Each row is a point on a tangle of strands that fork and nearly touch. The rows are in no order.
In the rows, 128 means zero.
Two points are linked if the straight distance between their rows is under 133. Some points are linked to none.
Seme: [107  76  90  97 163  46 137 150 121 106  77 142 118 104  99 176 139 131
  40 172 200 106 120 151 128 133 181 183 181 143 136 188]
Badur: [124 106 141 121 161 128 134 116 133 132 139 130 152 146 131  96 100 130
 158 173 124 147 103 106 105 157 127 137 107 170  85  93]
Ruge: [201  62 182 143 124 207 125 172 117 141 128 102 179 184 139 141 136 148
 162  57 110 128 137 106  82 131  49  66 104 223 120 107]
zipe: [149 116 127 118 103 140 147  82 144 125 112  75 128 120 131 116 162 118
 153 106  89 122  99 154 129  89 111  61 120  90 138 141]
naka: [141 142 103 108  94  84 174 110 153 110 111  68 118 143 113 111 100 128
 152  85  87  96 143 116 150 116 101 146 105 135 123  97]
Lom: [ 83 136 123 155 196 109 104 133 142 127 118 123  71 103  93 161 146 102
 116 189 178 107 134 156 141  88 173 166 129  59 164 211]
fod: [133 110 181 191  95 178 153 115 128 147 155 108 152 144 194 117 158 104
 160  59  84 150 137 138  97 171  57  58 109 199 131 103]
Zel: [111 115 117 139 183 105  87 121 169 102  83 156  67  40 106 165 172  68
 157 142 172 114 137 122 118 110 165 207 168  30 180 144]
tar: [118 150  64  67  68 164 119 144  86 136 159  90 196 154 132 131 131 164
  96 123  70 147 171  92 116 132  88 139 125 134 133  88]
Tumiv: [ 72 168 110 167 147  88  99 126 167 133 153 136  79  72  98 128 115 152
 107 161 166 115 157 139 149 150 177 165 138 115 165 117]
kamif: [146  90 119 113  86 193 179 149  92 150 131 100 158 162 157 118 111 142
 154  95  84 140 135 116 118 159  33 102 106 158 105 116]
zib: [132 109 205 163 159 153 145 129 140 121 124 139  76  93 126  80 127 126
 161 139 154 128  82 140 147 146 150 104 129  80 128 138]
keduf: [104 169 162 148  84 129 119 121 132 121 162 104 128 146 153 107 108 135
 166 123 104 142 160 100 130 180 120 104 110 164  96  73]
fepaz: [ 72 173  96  95 120  89 105 156 115 138 157 124 127 111 120 140 132 109
 108 181  98 132 174 103 134 147 162 159 104 133 148 104]
bigik: [102 153 127 112 197 132 126 143 100 140 136 183 120 106 120 170 123  73
 120 154 148 106 117 173 105 146 145 180 181 120 129 176]
Tiga: [157 157 140 132 121 168 165 101 128 151 120 144 118 115 136 110 110 123
 146  70 109 113 118 139 142 125  84  97 155 111 105 106]
fut: [ 78 158 149 154  85 156 120 148 109 134 190 114 140 147 174 122 114 120
 141 155 115 157 158 114 108 181  93 109 102 174 106  98]
Nosip: [111 108 139 103 160 120 136 159 174 169 136 153 113 115  94 146 107 102
 151 157 158 133  82 114 136 162 156 176 145 112  99 138]
gil: [105 114  60  85 175 158 138 169 141 142 123 196 145 122  97 174 149 127
  99 142 157 133 116 133 108 166 145 214 161 100 132 144]
Fol: [105 182  78 160  88 124 120  84 133  85 130 106 104 133 104 116 116 143
 135 112  96 132 169 109 166 116 134 141 107 114 134 119]
napuz: [200  65 172  97 120 179 131 171  98 151 128 153 151 135 116 151 134 139
 147  95 117 159  76 139 111 112 106  98 140 190 117 127]
zuz: [130 115  83 133  98 153 104  92  85 106 138 115 164 148 141 122 134 152
  90 142 126 170 123 137 112  98 110 126 110 155 104 152]
Lifo: [123 143 189 138 115 192 145 161  77 155 143 176 110 103 179 153 113 101
 128 132 141 134 129 145 119 145 103 105 155 108 117 167]
fef: [111 139 169 163 163 111 165 144 134 118 135 122  64  92 108 110  85 117
 149 123 169  80  99 181 170 127 143 158 144 103 173 171]
vara: [202  85 194 144 126 205 111 165 107 138 142 144 165 165 149 132 114 143
 159  94 109 149 112 102  88 134 104 100 126 198  96  98]
Nulaz: [102 178 169 190 122 136 138  62 131 116 132  82 128 154 183  72 133 124
 125 122 109 112 153 128 110 124 106  30  87 105 116 133]
pul: [133  81 102 105 103  87 172  96 169  96 136  81 152 139 133 115 128 136
  95 124 106 144 110 132 129  92 145  93 132 150 169 111]
Zegis: [ 95 148  97 135  47 119 137  97 142 100 143  64 155 178 166 117 115 134
 102 119  88 143 170 112 135 156  96  71 104 114  87 119]
medav: [152  99 126  83 159 108 142 126 105 145 142 128 148 128 129 137 147 127
 116 144 117 130  90 125 127  79 162 128 124 165 167 127]
zilus: [104 104 143 166 146  91 116  91 157 122 149 110 118 138 126  85 145 164
 128 147 139 155  96 153 132 143 160  95  86 140 132 115]
tove: [115 121 134 135 122 116 145 153 138 109 135 150  82 133 157 124 117 150
 133 137 156 148 122 124 162 164 164 150 124 114 118 125]
rikef: [120 147 152 147 180 168 141 137  96 170 151 155 113 125 122 149 152  99
 128 142 121 144  90 166 133 112 129 122 116 108 159 189]
Fogun: [153 124 170 126 149 171 151 164 127 157 138 140 124 149 142 136 177 101
 170 123  78 148  99 111 127 123 141 111  75 159 139 114]
tok: [ 87 149 122 115 101 152 140 130 170 129 157 144 118 111 122 148 116 110
 125 152 127 133 117  90 144 124 153 123 150  64 141 136]
zuta: [149 127 154 131 142  60 124  84 145 114  84 110 117 104 105  80 114 140
 154  96 148 105 109 150 148 102 131 112 141 109 129 115]
fas: [171 125 182 139 189 130  88 128 145 116  93 165 105  97  92 124 153  72
 178 122 143 123  89 128 134  98 159 153 161  74 127 157]
tem: [119 146  63 133 139  83 103 109 139  86 134 137 107 133 104 141 140 108
  77 154 133 130 164 107 146  77 172 167 102 107 144 157]
pem: [113 141 148 139 191 104 111 135 135 109 107 165  93  90  96 154 113 105
 113 124 181  96 133 180 131 140 146 176 193  73 125 184]
Lesor: [132 143  74  72 112 193 108 187  68 153 145 133 198 172 132 127 112 155
 109 140  97 124 167  87 101 129  92 154 123 147 138 100]
lagom: [140  96 129 101 157 121 143 150 167 161 146 168 141 111  92 138  78 125
 132 113 148 132  70 143 121 165 136 173 174 166 110 112]
vap: [125  82  93 131  67 200 133 141 110 144 152  86 193 169 171 130 159 157
 131  97  74 157 136 120 103 165  39 110 103 165 128  92]
vabu: [139 158 116 157 123 203 113 111 111 124 124 149 178 183 176  72 181 145
 133 102  83 144 155 109  78 139 108  78  77 159 120  67]
Voz: [123 150 110 109 140  78 117 135 126 112  94 152 101 119 116 156  83 109
 101 127 175  99 146 137 142 120 135 174 170  75  96 174]
Dar: [136 158 172 166 113 178 120 112 162 156 150 141 163 148 142 108 164 106
 158 103 106 133 123 132 111 161 109  59 105 133 105  96]
Seve: [172  91 143 127  94 179 154 161 116 117 123 102 164 182 153 135 116 158
 166  50 114 111 147 110 113 127  44 109 110 205 119  88]
Putun: [116 121 135 167 156  55 123 117 171 108 102 103  53  86  99 110 131 123
 108 160 159  90 163 116 148  78 171 130  96  70 192 160]
faka: [111 125  84  77 120 105 158 156 132 159 116 142 125  81  80 185 121 125
 105 131 149 116  87 162 140 144 154 158 191 128 147 146]
ral: [117 127  82  74  96  80 145 124 155 128  92 132  94  90 108 128 109 157
 104 137 132 133 137 108 165 147 136 157 150  69 137 112]
Nivam: [147  85 118 105 218  98 104 144  90 110  66 161 118  99 117 162 162 114
 122 154 173 132 127 154 105 121 143 207 154 115 126 163]
bave: [137  92  73 101  76  51 138 113 122  94 100  74 102 122  91 106  89 148
  97 142 151 142 137 138 163 120 138 147 134 133 104 156]
laduk: [153 106 114  86 160 135 117 131  80 114 115 155 163 131 144 134 140 145
 109 150 115 152 129 108 105  89 155 147 146 154 142 119]
bap: [115  90  71 109 139  26 131 134 165 109  93 125  98 114  89 161 129 108
  62 184 178 109 105 145 137  99 196 187 145 127 158 178]
kufe: [133 196 103 101 127 203  84 151  80 159 124 184 170 148 130 136 138 108
 133 132 119 147 157 127  96 135 111 143 143  98 100 112]
gibal: [128 166 136 134  44 212 105  98 109 122 121  86 193 159 148 114 146 133
 171  78  64 137 169  92  87 165  54 109 119 172  82  63]
gup: [ 61 187 131 159 113 126 114 121 185 135 155 121  57  73 101 125 108 144
 127 173 142 116 175 118 163 131 153 141 117  76 161 104]
tis: [118 113  78 110 100 140 113  99 110 109 119 113 136 131 106 100 142 142
 139 155 120 169 109 112 126 120 133 150 108 109 109 141]
pono: [ 95 129 106  70 143  62 127 124 138 164 103 140 116  51  83 185 125 115
 112 171 147 103 126 145 138 140 165 166 186 107 170 145]
kilom: [ 98 153 142 160 174 144  83 129 161 140 150 134  80 100 108 140 148  84
 154 198 163 118 135 117 124 102 168 181 114  63 139 170]
vadu: [144 161 135 189  75 196 131 119  79 135 106 128 138 185 187 131 181 148
 120  83 105 144 141 138 113 145  65  69  69 139 103 138]
dimu: [121  91 178 173 133 144 161 100 178 120 159  74 151 141 163 113 131 100
 169  60  92 115 106 163 118 173  73  58 108 166 127 110]
voko: [136 121 106 144 100 145 100  87 100 105 140  87 169 177 141 120 153 151
 108 102  90 143 139 135 117  95 100  91  99 163 124 123]
rutom: [ 68 152  84  75 144  71 113 146 126 152 123 150 109  74 115 172 124 111
  89 169 114 119 166 128 128 120 169 182 156 124 181 129]
ris: [133 109  94 111  62  94 128 130  97  89 116 111 117 131 123 142  82 155
  93 125 136 138 159 110 150 122 140 137 153 138 101 137]
zapi: [147 133 128 117 133 155 103 105 144 137 117 125 164 146 118 103 172 115
 194 133  70 149 126  83 116 129 137 114 106 122 111  67]
gof: [111 138 158 171 125  84 158 103 169 136 146  83  86 137 124 101 123 138
 101 139 138  82 136 158 145 104 138  62  95  78 149 167]
tik: [162 128 161 124 143 100 139 119 142 140 142 116 168 176 140 128 169 133
 133  87 111 104 123 142 124  98 133  70  97 180 144  93]
Nide: [107 131 161 151 137 120 175 139  95 129 134 148  74 104 169 119 106 137
  76 169 160 130 109 157 148 134 151 110 120 109 142 197]
pog: [127 151 163 128 148 155 145 143 118 171 164 171 115  75 106 139 106  99
 175 111 105 136 106 145 131 179 141 133 154 141 151 109]
zez: [ 70 201 143 183  95 140 106 117 166 149 177 108  94 120 110 127 118 123
 136 147 131 109 148 151 148 146 137  96 109  90 140 125]
Koti: [ 90 140  74 102 146 129 101 123 147 108 109 150 107  84 102 161 126 104
 142 172 144 145 135 101 130 153 150 212 170  61 131 126]
Rezu: [ 97 146  66 106 113  90 122 122 178 126  92 121  80  76  94 153 119 108
 135 142 145 130 146 101 157 108 137 205 148  55 154 133]
ton: [166 150 164 142 128 173 141 141 119 175 126 160 136 120 108 127  93  89
 183  69  94 116 107 147 137 149  98 120 137 134 115 133]
Kageg: [ 97 103  85 117 154  34 110 128 167 126  68 134  53  46 108 155 104 103
  72 169 187  92 172 113 128 124 160 199 162  60 181 157]
kimo: [127 101  98 125  89 156 130 117 110 126 153  58 195 180 140 137 174 142
 134 103  71 156 142 127 116 128  77  77  79 170 123 114]
Kep: [128 138  96  94 102 124 100 144 104 107 118 147 144 137 118 154  95 141
 104 132 137 125 140 118 147 122 134 167 172 110  83 143]
vomi: [151 144 169 146 184 115 153 143 139 129 127 190 120 128 144 114 138 129
 105 101 153 106 104 145 145 117 148 100 138 112 156 132]
mak: [163  51 133  84 126 148 136 164  80 134 125  88 166 174 134 125 123 186
 113 141 108 146 109 126  91 108  94  97 102 187 133 134]
gug: [113 123 185 162 152  84 120 123 186 123 142 106  79 110 124 111 124 133
 124 154 163  85 132 141 162  79 167  98 101  76 180 148]
garel: [108 194 139 152 147 113 125  79 169 148 132 125 130 124 136  74 101 130
 142 149 122 123 150 104 117 126 119  94 121  76 116  88]
Pomo: [143 108 133 180 105 105 164  89 115  74 134  67 147 160 185  90  89 146
 112  75 115 121 149 151 134 136  83  77 113 180 108 112]
bas: [ 79 141  60  62 147  78 130 160 113 121  93 175 105  96 112 191 153 126
  77 159 141 123 179 119 128 170 176 214 165 107 150 126]
tiku: [148  73  95  76 138  69 104 144 121 122 105 134 151 111  81 159 125 152
 118 143 161 129 106 129 134 103 153 188 167 166 130 120]
nunok: [121 101 113 149  62 101 163  77 136  77 126  44 150 155 153 114 100 128
 103  91  96 123 158 139 140 134  95  56 102 148 114 128]
nagul: [ 92 176 106 112 120 122 131 149  68 144 168 136 118 126 144 125 109 121
  98 173 108 144 185 141 131 151 150 128 106 140 144 124]
gofe: [102 149  64 126 111 134 111 124  91 132 159 144 157 158 122 139 104 140
  73 147 158 143 144 147 140 123 127 152 136 123  93 165]
tafu: [105 118 133 121 125 128 124  96 160 108 118  29 155 169 164 127 180 113
 172  96  55 130 147 122 125 178  83  77 108 136  87  79]
Debur: [135 158 108 144 129  56 110  91 211 111  71  88  85 115  88 104 129 105
 172 100 116  98 140  94 158  79 139 155 106  76 137  86]
ved: [177  62  86  57 103 115 135 132  90 121  94  79 166 153 104 127 136 179
 130 119 116 142 116 134 139  93 105 128 120 179 138 120]
Sizu: [131 110 196 177 130 124 177 120 204 147 146  85  99 115 111  77  93 131
 179  81 142  95  84 163 149 155  98  78 117  86 139 121]
sif: [126 138 157 151 102  93 132 106 200 104 138  71 110 161 131 132 159 117
 168 113 107 108 146  79 154 135 150  94 100 106 115 100]
Rusab: [ 95 131 172 172 162 131 142 148  99 117 154 178 103 104 145 152 108 120
  68 146 185 109  94 185 130 140 154 133 154 117 126 196]
muko: [118 133 104 141 133 120 107  78 155 103 104 108 105  97 108  89 113 120
 147 154 142 147 116  85 135  90 140 142 123  74 117 134]
telez: [ 76 134 131 125 127 151 159 120 163 124 146 130  81  69 122 150 106 117
 114 162 162 109 108 142 140 120 168 144 177  68 166 183]
miron: [123  71 137 124 171  83 132 139 164 134  69 133  69  72 107 123 138 125
 131 174 195 121  84 153 133 117 163 168 145  82 159 178]
bopod: [131  90 213 164 157  90 120 122 190 123 120 107  83  91 113  84 134 138
 168 137 163  99  88 143 144 115 157  95 129  65 161 149]
Luz: [140  95 134  99 144 157 118 128 120 136 147 111 181 165 150  91 154 130
 157 159  94 169 128  85  93 152 118 104  99 141  95  83]
sibu: [117 133  61 114 150  83 112  87 127 106 124 106 144 143 127 123 138  95
 107 153 113 124 152 104 118  64 157 148  85 117 156 125]
Zeze: [149 110 195 171  66 162 122 133 102 128 145 123 142 131 176 140 176 129
 157  74 104 163 122 136 120 146  90  68 111 189 117 129]
kab: [109 166  95 109 115 120 116 112  66 139 137 118 156 150 143  86 145 131
  97 166  90 153 193 105 102 132 119  97  82 122 133 100]
ziv: [126 182  98 125 160 135  89 105 142 137  97 183 106 121 118 128 153 118
 120 128 150 121 134 135 134 113 144 155 143  51 135 138]
tivi: [115 146 142 147 184 110 140 123 196 136 147 128  85  89  86 117  93  94
 177 133 156  83 121 133 153 110 135 163 132  78 164 144]
Davog: [129 161 133 135 111  97 177 102 117 109 122  67 100 146 130 106 107 115
 180  85  82  92 158 126 144 141 108 100  98 127 139 116]
Gir: [111 115 106  98 156 109 121 135 108 145 132 151 143 114 128 111  94 153
 115 188 151 153 128 111 109 172 139 173 142 161  91 106]
nev: [136 143 109 147 150  58 109 110 147  95  89 146  86 104 126 126 138 106
  93 132 160 109 161 123 162  68 181 151 118  91 162 152]
gomek: [114 112 117 148  79 164 105 168  69 138 174 122 180 189 169 136 113 170
  92 134 136 152 147 131  95 143  79 121 102 201 104 135]
Sotav: [ 84 138 137 146 106 111 148 121 112 120 137 115  74  85 131 139 107 116
  85 180 149 125 148 129 144 111 167 120 139  75 122 215]
Leta: [123  72  83 104 125  34 145 111 154 123  98 101 109  94 120 129 129 111
  71 185 155 142 120 123 133  82 196 142 129 116 182 177]
Dek: [126 221 130 140 125 156  88 121 116 159 131 174 124 130 125 136 119 100
 138 129 132 116 146 132 127 128 116 132 129  84  90 122]
Fami: [ 89 176 135 147 106 142 134 136  73 165 166 142 113 127 159 129 152 127
 103 166 107 140 138 160 133 145 132  90  93 144 151 156]
duno: [129 177 167 141 109 206 160 170  62 169 135 182 120 130 195 117 117  94
 139 138 119 155 139 133 109 163  97 114 111 135 125 141]
zed: [138 141 103 132 179 124  86 121 122 131  99 185 109 134 118 135 160 129
  93 164 174 157 107 154 129 119 149 146 126  57 120 170]
vazag: [180 144 202 173 181 166 103 111 141 131 124 167 124 134 120  86 139  88
 180 101 121 132  98 111 121 125 135 113 121 135 109 113]
lugaz: [122 113  73  86 160  82 117 141 100 121 100 170 140 107 105 176 136 162
  33 137 182 105 130 172 116 132 154 181 197 143 126 164]
Tuduf: [173 116 152 152 145 128 135  98 123  98  94  82 172 170 176  87 138 165
 134  60  94 105 146 126 108 141  77  57 101 182  98  86]
topib: [150  82 133  91 139 180 162 186  90 169 127 133 134 146 143 135 119 139
 138 160 132 149  89 125 113 166 111 127 124 145  84 155]
ter: [148 152  65 112 167  93 142 115 105 120  97 158 123 127 108 109 111 151
 119 109 137 111 153 131 145 114 131 174 125 136 137 103]
Vutop: [128 174 163 155 156 114 117 135 176 131 151 142 102 123 101 137 112  89
 187 117 138 108 117 119 154 127 140 148 121 111 137 128]
baso: [189 133 130 120 104 183 135 117 114 131 111  94 158 163 125 124 145 138
 181  31  66 109 135 124 132 121  71 111 126 187 127  78]
Zuk: [157 116 200 161 150  79 109  95 166 122 116  99 135 138 102  79 145 133
 150  87 134 111  91 171 145  97 112  66 112 120 121 142]
bofe: [106 165 150 113 143 164 130 135 148 141 171 165 140  63 117 154  93  98
 138 123 114 126 121 132 130 151 153 168 181 155 156 105]
Vov: [126 160 173 158  94 166 117 130 162 123 172 118 124 139 119 138 133  89
 194 130 117 129  92 107 150 131 135 132 121 126 107 125]
ror: [143 115 128  88  50 129 117 138 121 107 141 113 144 139 134 159 125 174
 139  93 109 145 139 105 150 135 118 119 145 180 121  68]
Zuvit: [130 131 171 148 183 142  88 130 175 128 112 161  83  74 111 152 165  77
 158 173 159 121 122 113 122 101 186 152 152  51 157 146]
rap: [121 114 138 152 110 123 141 110 190 104 125  31 131 187 152 135 170 112
 178  86  89 101 136 133 146 164 112  65  81 125  96 106]
mib: [132 168 128 134 113 205  99 165 106 161 164 172 181 183 135 114 119 111
 131 149 126 158 125 122  99 150 106 136 118 140  87 109]
Remod: [174 115 191 123 166 127 122 170 118 129 102 167 108 123 107 149 145  96
 160 127 161 121  78 148 141 117 141 142 165  90  97 171]
lizi: [116 123 114 147  88  60 133 108 147 104 109  77  65 108  82 113  85 143
 120 143 156 121 121 166 182 111 146 139 132 117 133 160]
Vofa: [142 150 139 131  59 162 121  75 124  97 108  75 158 157 139 126 141 132
 175  54  67 103 137 100 124 121  78  97 131 156  94  92]
dod: [117 166  76 149 112 121 118  76 180  97 101 122 110 119 101  92 129 146
 145 101 120 121 143  97 161 114 145 155 120  82 124  92]
zikik: [143 106 146 134 117  53 130 116 169 110 101  93  94 112  74 106 105 120
 150 119 175 102  87 171 171  84 144 145 147  88 145 168]
zuro: [162  74 122 106 135  86 138 166 120  98 116 137 123 125  86 151 112 138
 132 113 183 116  91 160 159 108 154 198 178 183 133 139]
rozek: [108 146 113 154 133  63  87  92 194 118  88  93  62  74 114 106 118 117
 119 179 158 111 199  75 140  94 168 144 100  43 147 135]
kofo: [168 166 110 121 134 176  97 117  96 134 111 154 190 175 148 100 175 161
 127 111  87 128 179  93 108 112 119  98  91 165 133  65]
vere: [146 143 137 184 108 217 112 131  94 138 127 123 174 200 185  99 183 142
 125  97 104 156 146 132  78 146  33  78  61 175 101 107]
Dabo: [145 122 142 114 128 106 139  97 164 108 112  87 125 145 124 121 179 119
 208 115  86 109 137  81 144 122 148 114  83 144 132  79]
nal: [105 166  80 174  71 137 141 104 123  81 135  99 121 164 144 103  99 145
  88 113 114 132 179 100 151 153 123 124 101 135 110 103]
fonat: [109 107  81  81 109 102 169 127 149 164 110 136 117  96 107 135 111 168
 118 122 126 130  96 148 152 145 142 144 164 118 145 110]
Sab: [116 134 184 167 198 112 132 144  91 113 126 157  76  89 104 125 106 123
 120 132 181  98  96 194 144 132 142 149 152  96 146 200]
Domal: [157 112  67  64 131  61  93 149 123  92  90 150 149 112 131 145 113 174
  61 142 139 127 176  74 126  99 146 176 150 139 135  97]
gis: [119 111 116  81 134 186 124 162  54 171 154 150 166 121 128 156 112 113
 126 162 123 157 108 136  88 153  98 158 156 148  95 160]
sevol: [119 127  44  69 103  83 115 118 128 107 110 145 156 111 133 130 125 146
  41 149 126 157 169  85 120 108 154 152 142 108 161 119]
siko: [183  76 135  88  98 212 161 192  81 139 117 143 152 150 140 142 115 155
 121  78 122 131 125 116 107  97  94 119 153 185 152 121]
kel: [123  76 123  88 119 122 168 185  94 158 127 134 133 147 143 153 105 158
  93 176 161 119  91 131 129 148 130 140 126 161  95 169]
leze: [106 161 137 148  83 136 149  94  98 158 141  76 141 162 177 113 130 119
 130 123  76 138 160 128 108 143  75  51  91 112 105 127]
Sivus: [156  84  72  64  77 105 129 137  81  94 110  94 154 155 109 138 110 176
  81 133 110 138 162  99 134  92 128 133 136 160 121 126]
dirok: [147  91  91  61 150 108  87 140  79 114  97 150 151 105 121 150 135 165
  83 161 138 135 152 114  90 107 158 176 171 164 137 107]
livap: [194 113 183 141 161 148 138 161 125 149 120 147 145 172 136 127 179 127
 153  77  94 122 107 142 123 105 119  61  84 164 136 104]
Zadev: [156 126 163 120 124 187 170 169 100 184 156 148 129 150 141 157 140  98
 167  82  82 134 114 130 129 150  91  98 108 145 132 142]
luno: [167 102 178 156  95 148 133 149  58 112 127 128 135 166 170 149 154 150
 119 104 131 142 128 139 121 114  94  98  95 201 110 147]
Noked: [165 132 173 187 164 191 124 139  62 131 139 174 113 126 139 120 120 119
 140  98 133 150 100 167 126 134  99 124 134 174 115 146]
Rusim: [133  84 124 106 145  80 165 114 151 121 125 111 129 133 127 124 147 125
  94 153 140 124  87 133 134  82 170 116 117 135 169 151]
tinod: [ 74 158 121 140 125 112 115 130 166 155 190 153 136 136 124 119 115 140
  93 192 146 148 116 138 114 148 164 123 118 141 128 125]
Bov: [114 138  85  45 121 167 107 175  54 166 146 139 188 144 128 155 128 130
  95 157 113 138 136 115 106 152 114 179 158 141 128 133]
Nor: [126 134  88  98  93  98 179 149 144 124 130  95 147 167 129 144  74 155
 123  95 109 103 141 124 147 122  86 138 104 151 115  94]
davu: [138 148 143  91 176 165 110 167  67 156 121 185 144 112 108 174 129 100
 128 143 144 131 122 163  99 154 135 159 176 130 105 161]
nedez: [120 170  97 111 127 123  76 119 146 139 134 165 174 147 134 124 141 133
 104 156 130 155 159  97  94 126 153 132 128 135 127  67]
nife: [120  94 103 101 219  92 101 147 120 111  79 196 133  96 109 170 151 133
  80 136 173 116 133 174  87 161 152 217 202 129 124 146]
Bal: [137 103 119 152 118 189 122 185  63 149 154 152 161 154 137 162 114 155
 110 116 149 141 112 144 111 139  80 151 130 226 127 159]
nodo: [116 142 183 180 103 134 114 120 181 113 161  88  89 165 133 117 153 119
 191 134 129 109 112 115 152 121 144  80  99 102 118 121]
Tuf: [150 110 177 176 125 148 108 124  57 122 145 160 130 140 158 141 118 141
  86 118 156 158 101 172 125 115 101 110 134 164 112 169]
susoz: [ 90 123 106 150  83 103 173 105 125 143 173 113 144 129 150 117 101 145
  62 137 135 132 108 166 131 143 118  74 125 153 136 151]
roba: [118  94 102 125 113  91 164 102 200  96 150  97 152 158 154 115 154 150
  97  97  91 126 133 112 131 126 145  69 101 143 142  88]
zivi: [192 161 154 109 132 188  87 136 100 126  86 165 141 132 118 113 141 137
 172  92  99 122 141  83 106 110 128 116 146 154  82  92]
sano: [139 121 200 149 131 193 142 147 121 137 144 161  94 113 154 118 111  94
 154 139 142 153  85 115 119 151 129 106 146 106 107 162]
giti: [106 145 122 158 101 123 131 123 124 147 174 158 147 156 138 148 100 132
  82 152 164 126 111 151 121 133 124 123 145 139 113 140]
mok: [167 110 135 115 111 146 156  96 111 136  96  81 144 167 161 120 187 125
 149  78  72 109 110 129 124 108  99  50  87 119 110 126]
nugo: [172 107 119 111 142 129 134 171 153 125 128 175 144 142  96 151 110 145
 149  92 157 119  80 150 147 124 116 172 160 167 119 117]
gopuf: [123 128 115 131  65 139 134 125 131 112 152  85 133 143 128 123 126 163
 164 114  96 155 133 117 152 168 120 113 126 165 105  77]
pima: [146 152 133 150 113 136 125 118 113 100 133 146 128 154 164 122 139 117
 118 126 127 122 143 107 128  95 141  98  99 104 120 147]
zode: [110 109 102 144 138  55 107 127 232 130  89 114  66  76  87 145 118 107
 148 150 173 117 123  97 142 108 160 207 129  65 187 120]
ziguf: [175 165 121 112 128 145  74 112  91 108 109 151 162 150 122 129 161 146
 139  93  97 120 175  78 115  78 138 139 116 158 119  75]
bafe: [ 80 117 130 134 135  69 134 144 224 154 128 123  74  86  83 136  99 125
 142 156 186  90 101 124 162 122 158 168 149  73 149 142]
Zume: [124 184 107 108 142 140 107 133 162 146 127 148 134 103 100 114 100 104
 178 128  97 139 142  89 124 141 127 183 127 125 112  56]
feter: [171  93 167  93 167 113 134 171 106 118 104 183 114 118 132 144 123 140
 112 145 179 119  94 123 133 123 150 148 171 111  97 161]
vofu: [104 175 120  93 151 151 116 130 150 114 155 169 161  86 116 147  88 101
 141 140 126 147 143  91 114 147 155 183 173 121 123  70]
Kupo: [110 132  68  69  98 118 161 121 113 146 157 101 177 148 131 131 114 138
 104 129  92 125 135 106 117 125 107 134 107 131 147 110]
veno: [111 139 113 105 108  81 120 105 162  98 157 128 145 110 121 147  95 120
 107 119 113 130 145 104 140 100 151 149 158 159 149  81]
vele: [ 82 136 118 153 166  83  89 122 164 128 153 151 106 108 123 119 129 131
  87 185 177 134 141 128 124 138 187 144 132 108 136 143]
rezum: [ 65 117  87 121 163  61 121 136 166 126  87 134  91  38  96 182 135 115
  80 173 186  99 149 144 121 147 175 203 184  84 175 173]
fofa: [ 87 162 155 157 102 138 133 112 146 187 180  95 109 113 107 127 112 114
 175 137 112 114 128 167 144 152  91  82 110 110 132 138]
fip: [183 134 183 160 146 153 162  91 132 132 101 126 130 119 142  76 126 126
 159  45  95 103  96 144 120 123  94  69 125 130 129 109]
resum: [ 95 120 109 111 167 135 141 177  66 138 146 179 130 105 138 166 146 152
  79 159 145 135 119 144 127 160 166 164 153 179 147 156]
Sis: [102 102 154 187 109 148 148 108 131 116 162  85 133 167 176 114 166 125
 125 136 119 165  98 137 120 135 116  55  74 145 126 154]
famo: [ 93 107  56 104 161 123 114 141 147 108 128 166 135  99 130 133 134 119
 112 161 152 156 128  97 118 139 176 213 148 101 147 117]
Talu: [120 105 169 191 133 167 177  98 177 145 148  80 109 121 149  93 131 104
 189  93  95 110  96 157 133 164  88  61  96 121 163 126]
raso: [112 135 144 134  89 180 112 172  78 170 175 140 174 171 165 130 129 124
 133 150 121 162 148 113  87 175  75 116 105 173  90 104]
gol: [ 78 109 142 150 137 113 141 113 169 153 178 115 112 118 117 109 125 135
 138 182 128 144  88 139 115 149 159  98 111 124 145 134]
Vazif: [192 115 179 119 151 217 107 157  89 140 116 169 167 131 135 106 150 121
 165 102  92 160 122  86  93 142 138 113 139 163  88  85]
nenub: [157 100 100 113 114 202 114 136 119 129 145 143 180 153  93 119 131 152
 158  93 101 154 104 116 120 142 107 151 134 164 119  92]
tig: [151 125 129 163 134 201 146 161  84 127 145 173 145 146 142 142 102 125
 139  96 135 138 124 144 119 137  97 164 125 212 123 123]
sek: [140  99 166 133 116 114 162 131 129 131 139 101 116 137 129 126 107 119
 154 118 143 131  78 157 141 127 115 116 127 159 127 136]
vozi: [170  88 144  83 157 147 148 140  84 108 113 178 142 111 156 143 108 141
 102 125 142 131 113 104 105 110 134 135 164 131 110 126]
sini: [142 173 127  86 152 192  89 167 104 158 134 208 157 122 115 173 126 105
 128 108 119 127 159 140  97 149 129 157 181 119 110 124]
lev: [102 142 141 160 115  78 141  70 174 114 130  68 107 130 160  87 127 127
 105 140 106  94 167 123 128 113 123  40  88  86 121 140]
gezi: [160 106  77  92 171 107 109 150  88 100  68 156 107 129 121 148 148 127
 123 155 165 129 151 113 128 114 130 226 144 101 111 155]
radid: [141 119 152 186 113 100 143  88 108  93 126 117 120 136 153  74 100 155
  97 101 150 112 134 154 148 128 123  88 126 151 125 135]
tili: [189  74 120 100 113 112 150 113 105  75  84  89 133 158 124  89 132 165
 146 108 126 134 121 133 134  81 107 132 123 164 111 126]
roze: [104 146 167 139 110 128 124  88 128 164 132  93 111 100 113 118 148 120
 184 151  97 146 110 144 137 119 119  64 126  94 122 142]
litep: [159 125 208 189 136 117 132  92 138 128 133 128 138 136 146  97 142 126
 136  74 127 105  87 159 135 105  91  29 105 116 135 144]

A fork is a point with three links, a tip a point with one. Leave the first point through the second and follow the links. Name the first fork or tip that comes.
Davog, naka: gis
bave, lizi: ton
vele, Tumiv: mok
gezi, Nivam: Rusim
zipe, roze: tinod
gomek, Bal: Sizu
dimu, fod: raso
vadu, vere: vara

Follow the links from the first point to the second, and from the first to the third. Name the last point that the two ways share.
Nor, telez, Sizu: davu
lizi, baso, faka: Kep
Zuk, Debur, napuz: zuz
litep, zez, bopod: gofe

A fork is a point with three links. Follow the links from the first point to the second and name the forks in between, in order.
ral, vabu: Rezu, tivi, Sab, pem, Kep, gofe, zuz, Seve, vara
tem, Lesor: Putun, gug, Zegis, dod, zuz, gofe, Kep, pem, davu, gis
zuro, kilom: dirok, laduk, Zuvit
gomek, Sab: raso, kufe, davu, pem

Name the points in between on the shortest way along the links from the first point to the second, in order.
davu, zapi: bigik, pem, Sab, fef, tivi, Vutop, Vov, nodo, sif, Dabo
ved, Nulaz: Sivus, ris, Kep, gofe, zuz, tis, muko, dod, Fol, nal, Zegis, leze
zuta, gomek: zikik, lizi, bave, ris, Kep, Voz, pem, bigik, davu, sini, kufe, mib, raso
Vazif, topib: vara, Ruge, Seve, kamif, vap, kimo, voko, zuz, gofe, Kep, Voz, pem, bigik, davu, gis
roba, Lom: pul, Rusim, medav, laduk, vozi, feter, Remod, fas, Zuvit, kilom
